Each row is a point on a landscape with many peaks, with its height.
From any point a climber steps to the highest of the 2 points nearest to it. It stops when none of these is higher. Distance is the straight distance between rows; heights are no part of it.
vadut (h 0.54): [125 203 133  91 178 111  92 122 165 139 162 135 128  98 131 164 107 111
 114 154 122 138 103 126 158 125  76 113 142 140 196 119 106 124 162 140
 146 142 103 103 139]
Pugu (h 4.78): [143  94 114 136 133 145 173 124 173 165 102 120 157  95 142 127 166 174
 119 115  96 145 124 160 109  97 113 126 147 163 108 109  85 152 170  99
 119 132 159 162 112]
divek (h 1.96): [141  95 108 148  37 159 159  67 136 124  34 128 155 161 120 122 134 126
 137 114 129 142 184 143 111 125 150 131 123  71  96 126 137 137 129 166
 138 125 143 110 150]
baviv (h 6.00): [156 194 179 147 197 111 126 157 122 123 200 142 122 109 185  96  80  79
 138 169 150 110 120 116 152 131  93 102  85 138 153 137 149 150  90 185
 109 134  74 121 110]
Mumir (h 4.97): [109 166  94 123  94 134 139  88 111 122  30 178 185 177 127 157 122 142
 136 103 156 135 117 148 147 105 139 157 125  53 172 116 128 109 133 135
 154 125 124  52 143]
dima (h 2.24): [149  81 152 162 103 155 111 151 107 118 162 117  96 122 166  77 160  88
 149 146 119 142 191 159 103 150 141 112 100 114  56  98 166 132  78 143
 116 112 163 117 159]
tonuz (h 1.15): [ 91 130  67 121 145 163 117 124 141  99 122  98 141 109 100  87 160 104
 128 134 102 131 134 128 120 141 165 163 127 175 103 122  98  88 100  96
 110 134 138 110 116]
risun (h 4.95): [142 137 142 150 109 123 111 104 175 126 168 120 128  81 104 113 123 110
 102 107 114 124 158 113 106 145 115 110 186 208 105 142  70 141  92 142
 146 155 116 178  90]
Bufan (h 3.84): [ 96 147  98 117 128 144  72 133  95  72 148 148 104 152  79 115  98 102
 116 122 150 135 136 143 142 177 163 153 182 155 119 146 144  71  56 146
 155 144 128  61 111]
Sel (h 4.21): [189 115 121 145  87 139 173  97 159 122 129 117 177 106 112  86  87 146
 110  59 103 123 116  97 122 135 171 124 122 166 111 162  85 100  90 156
  95 170  99 160  60]
nabik (h 3.10): [ 99 119 102 141 116 129 135 129 126 105  92 129 106 121  85 139 141 208
 100 111 132 123 107 148 114 114 100 168 173 136  88 112 104 149 128  70
 156  96 175 124 121]
taz (h 6.10): [164 131 114  95 190 157 135 144 139 149 139 165 207 132 138 154  50 164
 123 130 168 125  72 160 159  95 115 141 135 103 226 123 134  93 125 131
  95 177 107 111 103]
vevef (h 2.29): [ 77 130 103  90 161  96 124 110 131 117 129 113 149 147  93 147  89  87
 149  94 128  95  72  86 157 126 195 136 113 158 175 201 118 124 143  93
  74 152  62 179 116]
tem (h 5.06): [160 119 163 115 159 107 108 153 115 147 163 136 115 144 141 174 121 122
 135 141 135 118 121 133 160 125 102 109 132 103 191 125 164 117 167 149
 112 133 130 133 131]
Dum (h 5.14): [118 136 112 111 162 163 114 106 141 127 137 135 214 121 129 138 117  79
 145 135 139 129 124 138 130 121 191 107 124 108 167 123 118 118 138 126
  41 178  81 146 108]
Tora (h 0.13): [105  84 100 159  56 159  97  93 127 101  81 136  78 116  84 131 164 145
 115 136 174 173 170 201 102 126 111 149 186 123  77 123 137 139 116 144
 181 109 174  78 141]
led (h 2.00): [162 137 171 143 145 143 118 140 135 127 173 111 118  98 198  80 148  70
 154 160 115 143 171 143 113 147 144  91  55 121  85  91 135 160  83 144
  93 125  99 135 122]
tini (h 3.12): [ 91 150 134 118 107  97 104 107 111 118 117 154  81 173 119 128 135  90
 149 124 118 113 148 108 148 156 140 144 102 125 132 136 141 106 122 156
 149 113 114  92 171]
Ruf (h 4.06): [ 78 125 146 112  59  72 159  91 109 146  57 113  65 136 118 121 181 141
 128 132 108 116 160  90 130 111 117 130 100 111  73 139 117 154 153 120
 180  73 151 133 178]
detaf (h 6.22): [164  98 173 170 112 151 109 169 121  90 144 148 131 118 123 116  94 175
  92 112 178 116 132 159 106 131 105 123 240 177 164 107 170 119 100 183
 161 163 137 146  53]
pila (h 5.84): [118 124  86 137 181 171 121 134 178 135 137 110 151  90 135 110 124 156
 102 122 129 120  90 135 109 104 119 165 167 200 131 132  71  93 121  95
 115 166 151 145  93]
Zisud (h 4.88): [146 127 143 101 177 136 135 176 138 145 168  82 102 115 148 103 133 152
 121 138 119 111  73 119 124 130  91 133  87 154 103 129 138 119 135 110
 128 125 156 142 137]
tepa (h 3.51): [141 136 125 102 158 134 127 163 151 125 145 106 118 129  95 115  97 184
  89 110 130 101  75 107 115 137  79 146 160 183 120 149 108 117 106 100
 149 129 149 140  91]
liru (h 3.67): [142 157 148 113 130  97 144 130 171 142 163 128 112 100  89 128 101 168
  90 117 108 106  92  73 129 142  78 129 158 204 133 156  97 132 109 133
 148 146 116 153  87]
fopa (h 1.03): [ 81 101  79 141 154 157 116 147 119 104 111 105 137 130  76 129 167 123
 133 137 137 122 125 120 132 141 159 160 153 139 101 114 140 126 111  72
  98 102 167 132 128]
bosur (h 4.50): [131 116  99 173 127 198  72 127 146  74 140 112 157 123  97 105 116  98
 129 120 143 142 164 164 112 161 175 133 219 173 120 142 110  93  91 141
 111 148 130 113  99]
defab (h 5.59): [150 118 129 146 126 151 123 103 129 124 120 150 184 139 144 142 123  77
 146 120 128 141 163 144 120 129 182 108 105 100 132 130 148 137 131 162
  54 157 104 136 123]
busa (h 2.70): [102 137 124 111 135  95 125 105 140 138 129 128  93 121  80 140 168 106
 112 143  97 112 139  91 137 145 122 134 133 164 112 134  99 148 149 101
 134  99 141 157 140]
pital (h 2.39): [ 99 146  90  91 122  87 153 121 139 118 113 104 117 137  65 128  99 119
 132  73 103  91  77  65 147 148 172 142  97 169 149 204 113 115 116  95
  90 131  70 168 105]
guti (h 3.94): [106 150 122  84 154  94 157 120 162 151 124 117 119  99 128 143 168 151
 139 154 103 132  93 105 129  99  80 120 107 132 126 125  92 145 192  85
 140 116 129 130 159]
Vipif (h 2.86): [125  68 112 138 114 171 122 130  99 146  89 119 153 161 129 164 177 122
 137 145 132 127 163 152 140 116 146 128 139  68 127 109 148 152 175 111
 105 105 155 133 154]
mip (h 3.50): [106 113 142 102 125  66 173 108 132 155 109 123  87 122 147 117 167 133
 154 127  80 125  96  89 136  95 137 107  57 118 109 155 105 154 200  90
 116 120 116 174 161]
torub (h 4.31): [121 153 195 144 161 108  72 165 132 121 218  89  84  92 108 108 152  88
 102 166 139 111 135  98 113 150 105  76 159 188 103 127 131 152  99 141
 126 128 106 163 121]
runa (h 4.04): [140 145 166  96  65  97 122 105 113 154  87 172 107 141 144 157 142 148
 117 142 143 140 151 126 136 110  70 127 120  82 141 111 127 150 159 162
 213 112 158  96 171]
leri (h 3.72): [ 97 132 127  88 154  76 165 123 118 155 107 114 114 130 165 121 158 132
 158 146  99 137 102 105 140  76 118 114  62  85 136 120 111 132 205 109
 143 105 112 118 182]
Nazam (h 4.59): [123 126 161 139 144 122 100 144 164 145 204  98  81  79  94 107 128 123
  84 133 120 103 130  77 113 138  95  97 171 212  97 136  90 160 106 120
 122 128 120 192  90]
tulut (h 3.83): [159 152 152 103 108  80 172 127 150 136 136 134 130 123  81 122  76 171
  98  83 106 106  83  71 144 151 114 138 113 180 143 176  88 103  97 151
 152 154  95 137  99]
Pogiz (h 2.65): [116  86 103 158 116 179  95 119 106 114 112 117 152 145 133 142 172  79
 153 143 125 139 177 153 123 144 184 122 142  95 105  98 146 128 140 129
  87 112 147 124 150]
dud (h 4.83): [173 113 184 151 143  98 106 165  91 117 169 130 140 148 133 193 119 120
 119 146 169 118 129 146 156 124 114  83 169  85 229 112 211 135 151 170
 105 129 113 146 118]
kani (h 5.49): [180  64 187 176 107 140 124 184 116 133 157 121 129 125 102 144 114 169
  97 118 139 115 132 105 130 124 110 133 208 180 124 129 158 148 111 140
 109 140 156 195  80]
Mag (h 5.42): [114 104 130 122 154 112 127 174 118 122 121  96 110 179 111 168 121 183
 153  89 163  77  80 103 150 137 123 151 111 110 134 188 163 144 138  87
 125  80 139 132 149]
tuk (h 5.38): [133 153 139 108 187 141 134 123 142 138 157 140 168 107 152 132  97 100
 137 137 123 124 108 114 142 111 158 115  80 125 143 133 124 110 125 124
  58 168 105 149 122]
besa (h 5.58): [178  72 183 150  89 144 112 138  97 144 150 131 110 135 163 135 170 101
 142 155 125 145 200 130 122 156 144 103 118 122  86 108 178 161 129 155
 118 111 159 160 161]
butim (h 5.70): [120 163 112  92 201 133 116 136 132 143 154 141 158 142 143 159  70 123
 129 138 161 122  92 134 167 127 117 138 112  92 212 147 151  96 143 126
 103 151 104 104 130]
mikib (h 0.38): [106 154 113 139 110 135  83  88 152 114 142 133 124  93 106 120 163  62
 128 150  96 140 177 133 111 153 145 103 158 175 110 114  96 151 111 136
 149 140 122 126 142]
lif (h 0.85): [169  78 120 129 151 174 143 187 131 152 133  94 173 138 123 145 111 201
 127 105 160 102  76 131 123 110 139 145 136 131 113 158 149 128 125  75
  88 138 161 185  96]
lugan (h 3.21): [117 112 150 109 111  80 139  73 116 175 119 130 139 151 146 182 156  80
 140 139  98 124 168 132 145 110 127  72 104  89 165 146 127 183 207 132
 115 136 104 162 170]
konor (h 3.06): [128  89 142 126 114 107 146 110 112 168  91 133 127 159 126 177 161 118
 150 130 128 114 155 119 138 117 140 103 105  85 128 137 131 155 182 121
 111 120 131 142 154]
res (h 5.35): [129 127 128 106 187 138 108 149 138 158 177 115 156 116 146 176 102 124
 124 160 152 118 109 138 159 115 121 100 145  98 205 139 143 120 155 105
  74 141 128 153 121]
Bunek (h 5.71): [170 135 161 153 124 133 141 143 180 156 138 153 151  81 155 141  88 161
 109 110 148 136 148 193 101 103  94 114 179 181 186  79  86 137 147 187
 177 182 125 159  80]
rigo (h 0.95): [ 93  80  91 136 183 148 105 184 114 117 125  87 133 151  72 160 142 147
 131 122 158  95  94 131 123 136 148 167 158 124  98 134 170 131 122  42
  93  67 171 147 118]
nuda (h 4.37): [ 81 153 152 120  74  75 164 123 102 128  70 112  56 156 108 143 151 191
 129  88 121  95 127  79 132 126 109 142 103  93  78 152 115 136 133 103
 178  72 166 136 179]
nuvip (h 3.38): [115 140 138 107 101  89 162  77 152 166 112 142 131 105 149 151 157  96
 131 131  75 144 157 128 110 110 124  86  90 129 128 122  99 172 200 134
 131 148 108 150 160]
lerod (h 5.23): [120 150 129 101 156 123 122 151 133 134 156 129  91 107 158 110 137 136
 129 149 113 126 111 128 123 138  86 127  97 131 115 103 130 125 127 125
 142 125 143  96 163]
seza (h 6.11): [165 124 145 116 147 141 122 162 162 135 134 141 123 103 166 138  97 183
 102 133 134 126 110 171 116 118  79 131 178 169 174  93 104 130 138 154
 163 146 149 141 103]
Taf (h 5.02): [ 91 123 100 118 106 109 137 137 104 116  92 121 100 170  72 169 132 163
 125  92 142  80 120  97 143 139 140 147 130 120 117 169 137 141 123  82
 140  84 133 142 145]
tedov (h 4.17): [129 143 134 102 126 106 158 131 158 164 123 128  94  95 137 135 161 192
 125 158 102 150 105 142 121  84  39 125 136 142 124  90  73 164 193  86
 178 115 159 132 157]
meva (h 3.82): [112 144 172 105  76  63 142  85 125 176  69 146  87 126 161 141 163 106
 137 148 107 134 152 105 124 107  93 116  77  80 143 112 120 158 173 165
 197  91 139  94 186]
Podi (h 4.87): [184  38 178 160 125 140 100 191  81 140 165  96 105 146 114 141 146 138
 116 148 141 115 153 115 121 143 128 128 152 139  85 124 194 162 114 119
  85  99 173 182 107]
tevin (h 4.29): [ 55 127  76 114  92  94 153 113  94 125  39 104 176 151 134 161 156 145
 140 111 126 147 116 126 123  63 163 162 111  43 119 113 114 124 173 109
 131 101 131 123 168]
bomik (h 5.50): [111 170 107 118 100 115 181 106 110 137  59 162 150 179 140 121  75 160
 158  78 142 125  83 112 143 106 167 156  61  63 144 159 139  81 132 123
 153 118  76  98 124]
Fesif (h 5.72): [151 162 180 129 189 119 122 131 132 148 187 134 161 112 177 128  89  74
 148 165 151 126 119 118 162 113 126  80  86 122 178 130 133 140 119 150
  63 143  69 145 123]
Kesaz (h 0.58): [131 174 127  85 185 104  78 148 134 121 167 136  93 123 106 191 117 129
 101 157 147 120 102 129 147 130  72 113 176 124 214 133 146 122 180 123
 154 120 125 112 136]
rodok (h 0.69): [103 142  85  83 194 135 127 153 122 132 132 105 140 125 135 157 147 135
 141 163 141 142  89 147 161 106 115 143 125  87 174 112 117  95 158  96
 130 128 137  76 152]
dep (h 0.21): [133  73 104 169  82 178 128  98 149 117  87 126 119 120 104 121 162 131
 113 135 142 168 180 180  97 130 117 141 191 149  95 118 117 132 129 125
 162 112 176 142 124]
dizag (h 1.61): [102  85  92 151  67 152 161  99 124 108  83  98 113 133 105  78 178 144
 132 117 124 147 159 142 107 130 146 141 147 125  39 115 113 120 111 122
 174  96 170 105 147]
bipi (h 4.62): [136 132 144 125 192 158 132 178 144 158 189  52  87  96 145  92 130 170
 105 156 121  93  49  90 101 128  92 141 108 178  85 129 126 139 119  79
 102 128 176 180 104]
pokem (h 6.67): [169  97 157 140 139 154  98 183 111 108 144 134 131 122 147 123  88 177
 109 136 160 111 106 165 116 123 104 138 185 147 162 104 154 115 103 157
 137 151 167 124  73]
pegik (h 3.04): [121 174 111 141  50 113 183  65 124 143  50 181 132 135 155  62 105 129
 152 108  84 165 130 126 116 120 144 151  64  89 106 125 106  91 110 161
 176 141 110  71 116]
Mabar (h 2.49): [116 137  56 145  79 150 145  76 106  92  69 140 153 165 117  99 103  74
 142  97 104 136 153 131 124 151 223 150  93  95 121 142 135  94 102 160
  76 127  99  79 118]
siro (h 2.41): [173 168 157 158 104 106 153  99 139 133 155 160 159 108 157  76 106 100
 139 122 111 141 149 122 121 158 142 104  75 143 114 138 122 144  69 174
 117 155  68 129  94]
gugil (h 4.60): [ 58 161  84 101 117 100 149 105 105 127  42 141 181 151 124 173 120 142
 158 106 143 132  98 137 154  74 139 151 112  51 175 123 111 111 171 113
 151 109 109  91 168]
pidal (h 4.96): [108 116  74 173 168 205  86 126 184 106 128 116 167  91 112 118 124 105
 103 120 151 144 146 167 103 137 150 144 220 181 144 110  81  88 113 121
 110 161 132 131  88]
suben (h 5.95): [170 161 144 125 191 144 134 162 102 144 179 145 121 124 206  95  74 125
 140 155 134 124 103 164 143 118  87 141  91  68 165 110 169 117 113 170
 104 135 117  75 130]
sovu (h 2.05): [174  98 147 172 125 152 117 132 140 120 163 103 180 115 163  91 152  53
 160 158 123 140 187 143 124 154 167  85  98 124  90 107 136 159  82 153
  72 138  96 159 113]
gil (h 0.45): [100 178 126 143 116  94  70  98 140 119 159 139 104  94  58 146 131  77
 112 131 109 141 151 112 123 158 133 108 192 199 123 154 109 123 100 126
 160 135 103 151 130]
Sidot (h 5.37): [149 145 132 142 109 124 124 108 179 129 134 142 152  88 147 125 104 139
 100 113 117 146 162 159 114 134 106 116 164 187 152 115  72 147 116 171
 160 175 124 153 101]
begi (h 5.21): [146 116  99 125 120 146 145 121 154 129 113 125 137 125 129 125 147 159
 127 110 113 133 123 132 110 126 114 143 128 160 121 124  92 112 128 108
 148 140 161 124 121]
Vuf (h 3.37): [106 160 145 106  97  91 179 124 141 153 111 133  81 128 160  66 141 155
 141 126  78 145 104  85 130 119 111 122  43 106  79 119 120 114 150 133
 165 110 124 113 153]
gego (h 4.63): [169  95 168 175 138 114  94 135  92 128 155 129 155 159 122 198 138  84
 148 137 157 121 153 133 151 142 152  89 166 111 177 124 192 132 145 161
  86 145 104 157 133]
Noni (h 2.69): [ 89 154  67 149  75 128 155  70 123 105  68 147 151 133 156  96 123  49
 156 123  87 153 150 138 118 106 202 147  83  86 114 111 127 119 144 142
  88 149  89  88 128]
Gomi (h 3.35): [ 81 168  97  98 168 122  82 121 101  94 134 152 103 163 132 134 105  83
 148 133 134 124 125 118 153 155 134 150 114  97 172 117 150  92 124 145
 141 113 108  57 169]
Vuki (h 2.20): [109 133 122  84 175  85 142  91 149 148 134 140 157 132 102 159 108 109
 137 116 115 103 100  92 137 100 163 112 103 145 168 196 116 145 176  99
  92 152  72 206 130]
nidu (h 5.73): [125 134 148 117 154 122 127 147 110 138 152 133 101 139 196  99 138 119
 152 150 118 126 142 131 126 124  98 128  85  73 115  88 167 113 135 147
 155  95 144  67 172]
davit (h 5.83): [178 109 185 173  84 131 126 145 130 122 142 159 133 107 105 157 105 168
  95 117 148 127 139 129 122 137 104 108 220 192 150 118 132 142 124 174
 149 159 138 173  82]
Nevuv (h 2.68): [ 97 197 119 127 140 121 115 107 117 102 152 168 101  96 165  64 112  84
 153 147  96 152 147 130 117 151 107 139  89 128 108  99 112 103  74 163
 168 129  95  55 155]
sipi (h 0.63): [107 170  93  86 181 121 107 141 127 125 126 126 113 134 105 197 149 149
 116 172 149 137  93 154 149 111  85 135 170  87 202 115 141 118 175  99
 167 109 141  84 152]
setan (h 4.00): [170 134 155 143  83  82 175  94 142 120 147 136 154 112  78 115  97 136
 104  72  92 113 125  72 132 148 143 117 126 176 130 152  83 120  95 164
 128 171 100 161  82]
Fip (h 2.89): [ 96 135  99 120 126 105 119 111 148 126 104 138  89 110  90 144 164 149
 113 149 118 142 127 127 126 122  90 135 174 158 120 104  90 160 158  88
 170  93 153 130 144]
fiv (h 4.77): [153 126 105 118 131 149 156 109 156 138 117 135 162  98 142 102 132 140
 129 105 104 142 121 130 111 124 165 120 104 160 120 132  88 116 117 117
  85 174 127 140 104]
Ziz (h 3.19): [130 175 133 114  84 100 175  75 142 153  93 169 107 142 139  93 108 144
 130  95  79 135 107 102 120 121 130 133  61 115 122 136 103 110 128 142
 161 137 109  97 131]
mas (h 2.10): [129 136 168 144 126 149  83 156 115 113 192 127  90 106 170  70 153  63
 129 157 130 148 183 162 101 159 119  99  79 137  67  91 143 149  77 156
 136 129 131  96 153]
zapoz (h 5.87): [126 165 107  99 151 133 165 143 114 125  95 169 163 164 144 135  71 179
 148  89 155 122  66 134 137 125 125 160  87  89 167 156 142  87 126 111
 151 131  91  74 132]
musef (h 3.24): [120 130 118 126 126 130 109 142 135  94 102 138 103 135  77 173  92 232
  81  94 167 121 102 155 109 106  76 165 198 157 126 115 122 136 124  81
 176  84 183 120 103]
beso (h 4.08): [126  83 147 147 172 152 114 161 116 142 181  77  84  99 140 104 186 112
 133 157 107 115 135 101 118 139 131 120 109 166  49 116 135 159 121  92
  77 104 164 188 129]
reku (h 2.52): [102 142 108  98 123 106 142 126 127 113 140 108  90 126  64 126 132 123
 113 103  98 101 119  68 142 158 149 140 112 171 109 172 109 118 113 106
 126 106 116 152 114]
Bineb (h 4.36): [112  87 132 136 177 158 114 154 151 137 171  63  91  84 110  87 159 141
 109 147 113 107  98 100  95 134 102 145 132 190  54 122 125 149 107  60
 100 111 183 168 109]
subin (h 3.59): [ 99 158 141  90  79  77 171  81 147 158  98 141  87 103 157 117 170 112
 136 145  72 142 134  86 114 110 117 107  62 122 109 111  95 155 179 145
 181 116 118 112 166]
pizev (h 0.75): [ 88 127  77  73 193 149 145 145 125 128 108 110 183 125 122 155 130 153
 151 131 156 127  60 143 140  85 155 138 127  98 175 141 117 104 159  62
  90 141 122 120 132]
Pip (h 0.81): [132  95 107 106 190 167 167 172 134 145 124  89 184 118 143 139 132 176
 136 135 157 120  49 146 136 105 139 145  99 112 131 131 140 115 146  52
  80 140 143 157 133]
Pozi (h 6.09): [155 140 193 151 157  96 133 117 139 142 160 133 182 122 135 143 108  86
 138 127 136 125 130 105 150 126 155  71 102 143 157 139 125 146 130 153
  82 165  55 187 118]
mefep (h 4.44): [115 101 107 119 118 113 197 128 168 166  97 122 147  87 144 137 186 199
 131 137 105 162 110 156 102  66  92 138 128 131 111  80  64 163 197  85
 173 110 154 151 143]
bomo (h 4.45): [165 134 121 152 127 151 156 106 169 131 154 122 169  86 151  72  89 124
 121  94 116 136 111 112 109 114 179 113  89 171 107 134  82 102  87 138
  62 183 100 180  67]
nug (h 7.18): [154 107  89 136 151 188 106 143 141 116 112 133 182 136 125 148 107 157
 121 117 144 138 110 166 136 118 136 151 176 141 157 121 129 101 122 119
 104 154 145 129  82]
fase (h 4.61): [ 90 142 131  95 122 101 107 142 119 125 130 144  90 130 174 135 151 132
 112 174 127 159 127 166 134 109  58 131 136  61 155  71 135 127 156 139
 211 108 162  50 173]
gen (h 6.34): [119 146 108 108 160 131 130 171  96 113 104 140 144 191 158 147  71 163
 151 115 182 109  70 141 157 127 115 170 107  61 169 141 171  89 116 116
 151 106 132  47 145]
sodud (h 0.50): [111 192 133 128 156 103  72  99 144 143 167 142 125 102  86 165 128  92
 105 143 123 143 118 108 132 148 111 106 190 176 174 131 114 124 148 132
 146 136  90 143 128]
Duvi (h 2.42): [130  66 124 164 109 190  73 142 111  96 157 114 116 115 138 106 179  85
 139 144 134 161 189 169 105 156 156 123 163 128  73 112 152 134 106 127
 106 126 164 126 130]
lonak (h 0.07): [113 108 146 129  68 123  94 106 105 113 111 138  49 128 100 137 162 135
 105 143 168 160 168 169 118 131  95 136 163 140  85 142 157 141 103 160
 200 127 162  82 149]
dorub (h 2.88): [ 82 161 116 114 109 107 113 117 106 112 145 134  60 128 149  63 143  87
 133 131 104 134 159 111 128 164 137 128  84 140  87 124 140 102  87 141
 155 119 124  77 172]
gel (h 2.30): [182 143 155 199 106 150 134 128 158 107 151 152 189 111 150  76  97  73
 137 129 142 142 154 134 129 154 137  93 129 158 129 112 128 134  62 187
 104 172  59 129  65]
gatep (h 3.97): [123  54 142 142 170 132  67 154  71 111 153 102 100 187 134 167 155 100
 169 142 149 103 142 123 159 155 152 121 141  95 134 145 189 140 140 120
  93  76 148 145 151]
Suf (h 2.18): [168 128 165 188 134 171  95 164 139 112 171 118 178 121 158  93 134  69
 128 159 154 136 161 138 120 148 158  95 130 148 119 109 124 134  58 172
  79 154  92 130  83]
gak (h 4.58): [152  46 181 166  82 122 113 162 101 129 170 124  56 124  98 127 156 146
  88 149 141 135 162 138 112 137 106 119 174 165  72 129 185 166 106 129
 136 103 173 163 101]
rov (h 5.78): [150 130 155 104 154 113 140 186 129 135 132 115 122 171 129 153  96 177
 121 114 151  88  77 116 147 129  95 139 129 116 146 153 154 115 143 118
 135 119 145 125 129]
Sabiv (h 6.13): [187  80 165 164  96 137 138 122 119 154 131 135 162 141 161 139 150 109
 153 123 119 137 178 131 121 141 170 107  85  98 112 123 166 163 134 165
  80 131 128 152 131]
Nek (h 0.29): [108 109 101 143  88 150 106  93 150  99 127 128 107 104 123  94 157  90
 129 148 128 174 193 175  99 145 124 129 168 153 100 114  92 124 106 143
 173 136 146 115 145]
Mopuz (h 2.87): [118 157 102 140  60 124 170  59 136 133  67 177 145 107 184  83 128  84
 152 122  65 168 134 135 107  92 166 132  63  76 118 120 111 133 141 146
 129 141  91  91 136]
Nesar (h 5.17): [194  59 168 173 115 164 130 197  90 120 153  99 141 153 103 126 124 156
 117 115 149  89 131 101 121 154 145 142 162 150 101 144 180 130  81 129
  87 136 151 177  86]
gez (h 4.20): [142  52 169 167 134 118  95 141  75 117 153 110 110 177 106 172 141  84
 166 128 133  97 165  92 153 173 165 114 139 132 119 161 177 162 131 134
  90 109 135 180 136]
Pur (h 6.52): [151 132 103 117 142 162 115 126 128 136 114 172 211 136 109 182  77 150
 135 114 153 131 112 148 150 118 133 143 162 122 200 136 133  93 133 123
 110 178 110 110 100]
vire (h 5.36): [110 134  86 155 173 202  98 131 168 132 147 122 141 101 112 132  91 136
  83 106 160 114 113 143 114 118 127 156 231 202 146 106  85 106 123 105
 107 159 134 167  60]
paber (h 1.27): [ 86 152  46 113 111 167 139 108 126  84  83 111 154 138  93 102 144 131
 136 112 117 133 115 130 139 142 167 167 129 129 112 121 107  71 103 115
 134 128 133  83 117]
Zizef (h 6.51): [154 135 164 130 143  91 126 105 135 159 165 142 183 118 142 168 116  67
 134 154 131 139 166 148 148 117 132  74 125 103 182 121 131 167 163 156
  94 157  73 171 133]
tibi (h 4.28): [106 160 154  96  99  97  91 106  98 133 112 162  64 132 142 156 160 111
 126 166 149 143 157 141 133 115  67 113 139  77 162  91 156 142 167 157
 211  94 141  79 189]
Fur (h 3.70): [ 67 150  87 122  73  94 158 101 119 128  62 114 116 120 101 121 189 138
 133 137  94 148 140 104 121 108 141 149 118 125  80 124  98 156 158 104
 152  95 140 136 162]
setep (h 6.14): [146 136 156  79 165 105 157 163 151 156 134 138 145 145 132 179  96 189
 130 127 154 106  89 121 155 101  85 113 117 109 188 158 131 136 186 107
 134 129 126 137 152]
luv (h 0.31): [144 149 145 153  63 108 121  71 171 116 155 142 129 107 114 111 141  60
 141 136 102 157 209 141  95 160 129  84 131 171 100 125  93 171 105 165
 179 146 105 143 133]
rad (h 5.52): [157 143 139 116 165 151 142 168 119 151 155 154 123 127 218 107  82 161
 121 168 137 129 115 198 139 119  61 128 115  37 193  74 163 120 128 161
 150 121 146  73 131]
Fos (h 5.07): [127 160 115  92 166 126 122 170 120 127 135 130 109 133 184 128 118 172
 104 173 142 127  91 182 143 106  51 147 129  43 182  83 159 105 157 137
 182 116 151  34 158]
mab (h 4.30): [162  80 155 134  86 117 136 157  78 114 143 129  82 168  91 135 135 159
 112 134 145 115 160 126 122 154 118 149 144 134  81 149 168 141 103 125
 154 103 168 136 122]
pipa (h 1.80): [109 103  82 151  50 161 161  73 134 111  38 107 144 138  89 134 158 143
 131 110 111 143 159 136 103 109 154 133 155  98  81 135 100 147 139 121
 143 102 151 121 149]
kevev (h 3.33): [121 142 131  85 106  68 196 120 144 146  92 134 113 155 111 113 111 165
 137  90  96 119  75  76 125 101 150 108  59 122 119 168 103 130 183  74
 123 127 100 175 146]
bolon (h 4.27): [154 106 132 141 114 137 135 128 110 112 144 107 110 136 136  97 134 105
 140  97 116 120 146  97 124 167 192 128  92 126  72 138 146 106  79 141
  80 134 131 129 116]
pelik (h 7.07): [167 137 169 101 138  87 170  87 145 181 148 172 167 117 167 152 108 106
 124 141 104 139 140 142 133  85 118  70  87  90 176 127 134 163 183 141
 100 161  85 161 155]
Gitup (h 4.67): [148  78 109 134 113 157 129 158 107 120 131 106 119 147 109 106 142 146
 126 114 127 120 146 115 106 154 143 151 131 148  77 148 151 111  89 116
 116 124 165 131 110]
bemiv (h 3.88): [ 39 129  46 123  93 119 146 113 108 117  58  92 151 122  99 135 172 147
 137 130 120 144 127 127 123  87 174 177 133  98  91 127  97 141 153  94
 111  86 129 133 155]
fem (h 6.33): [138 125 135 122 170 133 113 157  77 118 137 136 107 179 187 123  99 131
 138 126 154 105 101 145 144 135 102 147  84  54 152 114 195 105 131 139
 138  93 132  57 153]
rige (h 0.90): [144  70 125 139 144 154 124 178 114 137 113 111 147 152  74 190 126 174
 121 104 175  89 101 118 138 126 137 161 153 120 123 143 171 159 124  61
  89  95 170 161 112]
Vana (h 4.03): [124 128 191 136 170 118  82 166 120 132 203  85  69  99 144 106 181  71
 128 178 107 121 167  98 124 156 120  88 124 162  67 129 131 170 116 121
 104 102 139 169 150]
mepaf (h 4.14): [133 119  97 156 118 177  69 128 114  75 132 151 154 148 106 108 106 118
 118 125 169 164 156 170 119 158 162 154 191 146 132 136 154  78  74 155
 132 157 141  74  99]
gazov (h 4.41): [134  90 187 164 163 110  79 146 104 131 183 100 121 149 115 182 149  69
 146 132 146 104 135  93 143 154 150  85 144 136 147 139 161 154 138 131
  68 124  96 195 117]
Todaz (h 1.43): [102 119  67 144  80 155 140 120 101  86  83 125 128 153 111  67 148 146
 130 112 124 156 137 150 115 138 161 166 135 115  63 125 102  81  82 127
 168 113 152  68 142]
bofi (h 3.58): [ 78 185 109 117 137 118  42 119  94  75 144 163  99 163  94 141 112  65
 127 140 154 157 148 147 136 174 153 146 154 126 150 125 154  90 101 152
 157 133 116  67 155]
Tudiv (h 2.53): [146 199 144 129 151 124 136 115 143 120 163 157 125  84 182  66  94  93
 134 139 100 148 143 124 107 143 112 116  61 152 108 119  90 125  66 167
 143 147  73 102 110]
pifem (h 6.45): [138 127  93 123 175 173 114 160 151 110 121 125 162 110 169 108  92 162
 110 105 154 126  94 164 115 121 118 172 167 167 156 108  94  88  96 127
 122 170 146 116  76]
fogo (h 6.55): [149 128 148  79 157 100 160 102 138 170 124 168 180 140 133 166 108 147
 135 131 134 129 117 122 140  84 117  98 106 107 191 156 129 138 203 119
 106 156 110 164 145]
feto (h 3.36): [106 149 115 103 149 116 132 155 171 108 123 114  98 114  62 151  91 206
  84 100 135  97  69 114 105 126  71 148 182 178 127 145 104 142 118  51
 162  84 169 133 114]
Nena (h 6.42): [177 182 175 160 173 119 137 154  83 139 179 162 127 121 209  80  68 111
 160 152 135 127 132 134 138 142  89 129  75  98 145 145 169 132  87 199
 125 139  72  87 120]
Tobib (h 2.28): [128 130  88 146  54 145 165  90 103 106  88 128 104 140 129  58 124  91
 139  93  85 140 149 110 130 152 207 146  71  95  73 120 130  90 107 150
 104 112 117 109 122]
ramo (h 4.66): [114 146 128 126  64 108 165 114  99 115  73 113  93 172  97 144 120 196
 128  68 131 104 119  93 139 142 141 158 103  98 106 166 127 120 113 125
 167  94 156 124 139]
rufe (h 2.11): [118 110 108 139  44 131 170  75 100 118  49 106 113 175 114  99 140 125
 135  85 116 120 162 106 139 135 170 133  83  84  83 135 147 113 108 156
 144 103 137 110 145]

Call two points neighbours if one is among the 2 nearest of the other. Go from one point of each pair to the other, from neighbour to neighbour, staying as high as possible. Name the lowest point that can't be avoided.
Nena / Gitup -> Fur
pelik / Sabiv -> Dum
nug / pelik -> led
pokem / gen -> Vana
Gitup / pokem -> mab
pelik / Nena -> Fesif

Two climbers start at each pair of points below. Name the first point that both come to, or write none.
vevef / gazov -> none
rodok / Gomi -> none
Todaz / Duvi -> subin
sovu / gez -> nug
